Points, in no order, along strands that fork and pass close to each other.
Points whose rows are less than 44.4 apart are linked; no others are. Some points are linked to none.
Q295: [ 20 -11  -5 -38  40  15 -21  18  20  17 -19 -36  29]
Q840: [ -5  10 -17  45 -82  12  62   3 -12 -36   8 -41 -25]
Q773: [ 36  15 -15  46 -30  16 -31 -29  12  16 -32 -34  15]
Q565: [-48  22  17  26  10   9 -20  20   0 -14  58  84 -25]
Q274: [-15  21  11  41 -40   6  -5 -34   1  -1  22  36 -17]
Q451: [  4 -11  -9 -25  22  19 -30  16  25  49 -36  27  -1]
Q997: [ 16   7 -14 -14  13 -25  -5  -4   6 -28   0 -37  23]
Q386: [-17   6   4  64 -72  21  27 -37  -7   3  -6  -5  -6]
Q71: [-10  25   4  60  -9  18 -31 -19   3  21  15  46 -36]
Q818: [-26   1  10  29 -64   1  30 -17  -8 -15  30  26 -22]
Q918: [-28   3   3  42 -76  11  48  -7 -11 -18  19   8 -30]
Q363: [ 49 -16   1 -54  59 -39  15  13 -49 -48 -15 -52  24]
Q55: [ 37  -9   1 -53  65 -42  14  24 -38 -36 -11 -40  27]
Q563: [-20  -1  28 -71  71 -45  21  24  12  -1  17  38   1]
Q870: [-33   0  12  23 -65  -7  33  -1 -10 -16  51  42 -33]
Q640: [ 23  -6   5 -49  67 -37  15  21 -21 -23  -8 -35  32]
Q159: [-49  16  22  26  24  20 -19  27   6   5  44  86 -27]
Q499: [ 36 -43 -28 -58  32  23 -47   8   8  46 -42 -31  29]
Q588: [ 54 -19  -6 -38  40 -27   0 -22 -50 -38 -16 -84  26]
Q677: [-23   6   8  33 -60   2  16 -29  -6  -9  20  24 -15]
Q329: [ 35  -2 -48  44 -12  30 -52 -13  -5  40 -61 -44   0]
Q40: [-33   5  23 -66  66 -42  27  28  12 -10  26  43  -8]
Q960: [ 36 -35 -18 -52  37  28 -33  14   7  36 -35 -45  30]
Q48: [-21   4  -6  47 -81  13  55  -7 -10 -28   6 -17 -25]
Q447: [-40  -5  14  39 -78   6  37  13 -19 -15  53  36 -40]
Q4: [-15   7  10  55 -66   9  18 -38   0   4   2   8  -8]
Q74: [ 18 -25 -37 -55  26   4 -65   5  11  60 -50  22  19]
Q762: [  9  -9  15 -76  65 -22 -11  22  33  27   0   5  24]
Q882: [ 30 -22 -10 -45  43  24 -24  12   7  22 -25 -53  31]
Q181: [-44   3  37 -26  42   9  -9  25  24  11  41  79 -20]
Q529: [-13   8  -4  77 -74  25  34 -33  -7  -2 -27 -30   9]
Q151: [-15  22  12  66 -33   7 -16 -32  -3  15  24  41 -25]
Q852: [ 26   9  -3  50 -48  14 -13 -43  10  16 -28 -30  16]
Q704: [  0 -20 -14 -36  21   9 -45   8  23  60 -41  42  -6]
Q105: [ 39 -12  -9 -25  38 -19  -9 -13 -26 -29  -9 -73  32]
Q522: [ -5   0  16 -58  64 -33  17  26  14  -2   5   2  18]
Q127: [-39  25  11  12  -1  -2 -10   8  -3 -23  57  69 -28]
Q584: [ 25   4 -24  46 -69   1  69   8 -16 -45   3 -83 -15]
Q556: [ -5  23  -6  51   2  25 -32 -12   9  26  -6  34 -37]
Q813: [ -4   5  -8  75 -77  27  33 -32 -10  -6 -32 -50  18]
Q630: [ 16  13 -10  -2  -2 -13 -12 -18  14 -24  -6 -34  18]
Q626: [ -4   4  -1  -9  26  28 -23  12  26  35 -27  28 -12]
Q871: [  7 -22 -32 -41  21   4 -59   0  15  69 -50  35   7]
Q614: [ 34  10 -11  26 -22  15 -32 -27  14   1 -27 -40  23]
Q875: [ 56 -20  -3 -46  50 -35   4  -6 -51 -45 -15 -68  23]
Q844: [-49   8  27 -36  46  -2   8  23  17  -9  44  67 -17]
Q800: [  9 -11  -6  53 -68  21  23 -34  -4 -12 -29 -62  31]
Q887: [ 13 -11   7 -51  58  -4  -7  21  15  12 -11 -24  27]
Q609: [-13  16   6  14  22  26 -21   8  23  24 -11  39 -21]
Q260: [-45  12  29   2  32  22 -14  25  15   8  37  80 -25]
Q242: [ 24  11  -7  15 -20   3 -19 -26  12 -12 -15 -36  23]
Q248: [ 14  12 -20  44 -71   0  72  12 -13 -42  12 -64 -24]
Q895: [-44   1  17  70 -73   8  17  -7 -21   3  45  53 -28]
Q218: [ 40 -10  -6 -25   8 -59  25   3 -21 -44   9 -33   8]
Q356: [-45   8  26 -53  60 -26  18  26  15 -13  44  63 -18]
Q905: [-44   0  13  59 -82  12  37  10 -25 -10  49  40 -36]
Q310: [ -7  25  -2  26  11  26 -24  -1  16  19 -14  29 -22]
Q30: [  6  -1   8 -51  68 -36  13  25   2 -14  -3 -15  27]
Q294: [ 32 -39 -32 -61  26  11 -56   8  10  53 -41  -2  29]
Q866: [-11  -4  23 -72  72 -41  14  26  19   6   7  19  13]
Q817: [ 26  -1 -11 -21  26 -25  -3  -4 -11 -34  -5 -54  24]

Follow the links from the first point to the second, and from the first to the third. Name the last point that the two ways share.
Q48, Q813, Q447: Q818
Q151, Q905, Q48: Q818
Q918, Q556, Q813: Q677

A fork is a point with three links, a tip a point with one. Leave the first point through the second and follow the links. Name the first fork or tip that comes.
Q260, Q159: Q127
Q584, Q248: Q818
Q242, Q614: Q852
Q818, Q918: Q584
Q800, Q813: Q677
Q960, Q882: Q887
Q386, Q529: Q800
Q870, Q447: Q895

A fork is a point with three links. Follow the links from the first point to the second and name the forks in between, in order.
Q48, Q529: Q818, Q677
Q813, Q870: Q677, Q818
Q386, Q151: Q677
Q870, Q584: Q818

Name the points in between on the shortest way along the links from the first point to the second, in order.
Q386, Q918: Q4, Q677, Q818
Q40, Q363: Q563, Q866, Q522, Q30, Q640, Q55
Q677, Q248: Q818, Q918, Q48, Q840
Q875, Q817: Q588, Q105
